Each scene shows the same named points in several views. A view is turned or mirrored, and shifted as a whole, has a little noise and may leave points out.

Scene 1
View 1
j426: [  6  -7   6   3  12  17  -7  14  19   9  -1  11 -21 -16   3  13 -15   5
   8  -3  -4]
j329: [ -4   6  -6 -16   3 -10  -8  -6   3  19   5  13 -12   2   7 -12  -9  -2
   8  21  -5]
j883: [  5   1   4  -3   5   8  -2   5  12  12   7  17 -14 -14   5  -4 -16   4
   2   3   0]
j958: [  7  -1   4  -5   5   7   0   3  12   9   8  19 -13 -15   6  -7 -14   2
   0   4  -2]
j738: [ 12  -3  -1  -3   1   4   3   0  10   5  11  22 -14 -19   6 -15 -16   3
  -4   6  -2]
j340: [  8   5  12   5   3  16   0   8  16   8   8  20 -15 -24   4  -3 -25   8
  -5  -8   5]
j905: [  5  -1  -2 -17   7  -4   3  -4   7  12  10  21  -7  -6  10 -15  -2  -5
   3  15  -4]
j994: [ 10   6  10  -1  -1  10   5   1  11   9  15  23  -9 -23   6 -15 -22   5
 -10  -4   5]
j327: [  4   7   3 -10  -1  -1   4  -7   6  12  14  24  -7 -13   8 -21 -14   1
  -6   9   2]
j449: [  2   5   6   2   3  10  -6   6  13  13   4  15 -16 -17   4  -1 -23   7
   1   0   2]
j468: [  8 -10  10  -6  17  16   0  14  21   8   2  15 -15 -14   5  11  -2  -3
   8  -3  -5]
j444: [ 16  -6   5  -4   4  11  10   3  14   1  15  26 -10 -24   7 -14 -11   0
  -7  -1  -1]
j67: [  0   5   4 -25   6  -6   6  -8   7  17  16  23   1  -1  13 -19   4 -10
   0  15  -1]
j736: [ 15  -7   0  -7   3   5   9  -1  11   2  15  26 -10 -20   7 -18  -9  -1
  -6   7  -4]
View 2
j340: [  4  -4   2  -9   3  -4  -1 -18   1  22 -24   6  -8   4  23  -1   8  -6
  16  -1   1]
j329: [ 15  -9  -6 -12  -6 -10  -4 -10   2  17   9  -4   7 -19   0  -4  -6   1
   0  -6 -27]
j444: [  7   9  -3  -7 -17  -2   7 -12   5  21 -12   2 -14   4  15   0   6  -5
   7   5   1]
j449: [  7 -10   2 -11   8  -8  -3 -17   0  18 -18   7   0  -3  22  -3   4  -6
  13  -4  -4]
j468: [  4   5   6  -5  -8  -5 -22   1   1  13  -8   4   2  10  15  12  -1 -13
  10  -3   2]
j426: [  5  -4   9  -4   3 -10 -19  -6  -1  10 -11  10   5   7  22   6  -2 -15
  13  -2   5]
j905: [ 13   3  -6 -10 -18  -5   0  -6   6  20   5  -5  -2 -10   0   0  -2   0
  -1  -1 -19]
j67: [ 13   5  -9 -14 -21   0  -2  -3   5  27   4 -14  -5  -9  -5   3   0   7
  -2  -8 -29]
j958: [  9  -1  -1  -8  -7  -5  -1 -11   3  18  -8   2  -3  -3  13  -1   2  -6
   8   0  -7]
j327: [ 10  -3  -7 -12  -9  -4   9 -17   4  24  -8  -1  -7 -10   9  -7   5   2
   5  -2 -15]
j994: [  6   0  -3 -11  -5  -1   9 -19   4  26 -21   1 -13   0  18  -3   9  -1
  12  -1  -5]
View 3
j426: [  6   4  10   1  -3  11   3  -6  -3   5  23  11 -10  -3   3  21 -18  22
  10  -3 -22]
j958: [  7  -3  -2  -1  -8   4  -7  -2   1   3  16  12   5   0  -3   9 -15  11
   8 -10  -7]
j994: [  2 -13  -8 -10  -7  -1 -13   5   1   3  10  20  13  -7   0   2 -20  17
   6 -14 -12]
j67: [ 24   1 -18   0 -14   8 -17  -2   3  -1  17  11   6   9  -7  -8  -4   0
  -4 -10  18]
j883: [  9  -3  -1  -1  -6   5  -8  -3  -1   3  15  14   2   0   0  12 -15  12
   8  -8 -10]
j340: [  0 -10  -1  -9  -3   3  -9   3  -3   4  12  21   7  -9   4  11 -22  22
   8 -10 -22]
j736: [  3  -9  -5  -3 -11   0  -3   0   9   6  15   7  13  -2 -12  -1 -13  12
   8 -18   1]
j468: [  8   8   5  -1  -4  15   6  -4   3   5  28   7 -11  -3   0  11 -16  26
   2  -4 -12]
j329: [ 22   0 -10   7 -12   4 -17  -8  -3  -2  10  12   6  14  -4  10  -4 -12
   7  -6  10]
j738: [  4  -9  -3  -1  -9  -1  -6  -2   3   3  12  11  12  -1  -8   6 -15   9
  12 -15  -4]
j449: [  7  -4   0  -2  -3   4 -10  -2  -5   2  13  20   3  -2   6  17 -18  13
  10  -6 -17]
View 4
j327: [  8  22  -2  -5   3 -12 -20   6  -4   6  -6  -1  -2   5  15   5   7  10
 -13 -11   1]
j67: [  8  17  10  -9  -6 -10 -17  -2  -4  -2   0 -13  13  -3  20  16   6  13
  -4 -12   5]
j738: [ 10  10  -6  -6   4  -9 -17  15   5   7  -5   6  -4  11   7   2   5   9
 -14  -4   2]
j994: [ 16  25 -11   4   4  -7 -20  15   0   4   2   7 -11  12   6  -3   8   6
 -17  -7   3]
j883: [ 10   4  -8   2  -3  -4 -16   7   6   9   8   3  -8  11   6   0   3   5
 -11  -9   2]
j905: [  6   6   5 -11  -3 -10 -16   2   2   4  -3  -6   9   3  15  12   4  11
  -6 -10   3]
j958: [ 11   6  -7  -2  -1  -6 -17  10   5   6   4   4  -5  10   6   2   4   7
 -12  -7   3]
j449: [  9   4 -13   7  -2  -3 -17   7   4  14   9   6 -15  14   4  -4   3   3
 -13 -11   0]
j736: [ 14  13  -2 -11   5 -10 -18  18   7  -1  -6   5   3  10   6   5   6  11
 -13   0   6]
j426: [ 15 -13 -14   8  -7   2 -13  10  15   8  20   8 -11  17  -4  -3  -1   2
 -10  -6   3]
j340: [ 17  16 -17  10   2  -3 -18  15   4   8  10  10 -17  16   2  -7   6   4
 -17  -7   3]
j329: [ -4  -2   5  -8  -7 -10 -17  -7  -2  17  -4  -6   3   1  20  10   2  10
  -5 -19  -3]
j468: [ 20  -9  -9   5 -10   2 -11   9  15  -2  23   2  -1  14  -5   3  -1   4
  -7  -2   8]
j444: [ 19  17  -6  -4   4  -7 -17  19   7  -3   1   6  -2  13   2   2   6   9
 -15   2   7]
View 5
j994: [  1  -8 -10  -4 -10 -15  18  -6   1  -1 -28   0   9   8   4  -1   0   4
  -5   5  -2]
j738: [  2  -4  -5  -5  -8 -19  16  -8   3   9 -11   4   6   8   2   8   2   2
 -11   5   4]
j468: [  5   6   4  -7  -3  -6   5 -10   3   3  -6   1 -20  -3  14   4   9   7
   7 -10  -4]
j958: [  1  -4   0  -3  -6 -15  11  -5   2   7  -6   3   4   4   4   6   4   2
 -10  -4   3]
j340: [  4  -6  -4   2 -13 -13  11  -6   0   3 -29  -2   2   3   7  -3  -3   2
   0  -2 -10]
j905: [ -6  -4  -6 -13   6 -15  17  -4   4   1   7   5   8   8   3   7  10   2
 -15  -1  17]
j444: [  3  -1 -10 -11  -9 -18  19 -11   4   4 -19   3  -2  10   6   7   5   7
  -4  10   3]
j883: [  1  -5   0  -1  -4 -12  11  -6   1   4 -10   1   2   2   6   2   3   1
  -6  -6   0]
j329: [ -9  -8   2  -3   9 -12  10   2   2   3  14   5  17   3   0   4   6  -5
 -22 -13  16]
j736: [  1  -2  -9 -12  -7 -20  20 -10   5   7  -9   5   2  11   3  11   6   6
  -9  11   8]
j327: [ -5 -10 -11  -9   0 -16  19  -4   2  -1  -9   3  17  11   0   2   3   1
 -15   3  10]
j449: [  2  -6   2   4  -8 -11   8  -3   0   4 -16  -1   4   0   5  -1  -1  -1
  -5 -10  -6]
View 6
j736: [ -7   9  -1  -2  15 -22  -5  -5   1  -9  -1  -5  12 -14   4   9 -10   7
 -31  -4  -9]
j883: [ -8  17   6  -9  16 -16  -7 -13   1  -2   2  -1   4 -11  10  -3  -5  15
 -13  -3  -2]
j426: [-14  17  15 -20  21 -11 -11 -20  -6  13   6   5   1 -17  19  -3   1  11
  -5  -4  -5]
j468: [-16  11  13 -16  19  -6  -5 -15  -5  13  12   8   9 -19   8   1  -4   4
  -7  -7  -8]
j340: [ -7  31  10 -10  21 -28  -8 -18 -11  -2   7   4   4 -12  12   3  -5  21
 -19  -1  -1]
j958: [ -8  15   4  -8  15 -17  -6 -11   1  -4   1  -2   6 -11   7   0  -6  13
 -16  -3  -3]
j905: [ -7   2  -3   0   9  -9   0  -3  13 -12  -2  -8   9  -8  -2  -4 -11   7
 -15  -4  -2]
j327: [ -3  17  -2   3  11 -22  -1  -6   6 -17  -1  -7   8  -5  -2  -1 -12  17
 -22  -3   1]
j67: [ -7   5  -6   7   7  -9   7   0  12 -18   3  -6  14  -6 -14  -3 -17   8
 -18  -7  -1]
j994: [ -4  28   4  -2  18 -30  -5 -12  -8 -11   4   0   8 -10   5   5  -9  20
 -26  -3  -2]
j444: [ -8  14   3  -4  18 -24  -5  -8  -6  -4   3   0  13 -16   4  10  -9   9
 -30  -4  -9]
j329: [ -4   4  -3  -2   6  -4  -2  -5  21 -14  -7 -12  -1  -2   3 -14  -7  15
  -4  -1   5]
j449: [ -7  25  10 -12  18 -20 -10 -17  -2  -1   2   0   0 -10  14  -4  -3  20
 -10  -2   1]
j738: [ -6  13   1  -5  15 -23  -8  -8   1  -9  -4  -5   6 -12   9   4  -6  13
 -25  -2  -5]

In a view up to two points have been moved. Name them for each view, in the order of its rows, or write -.
view 1 => -
view 2 => j449, j327
view 3 => j329
view 4 => -
view 5 => j958
view 6 => j67
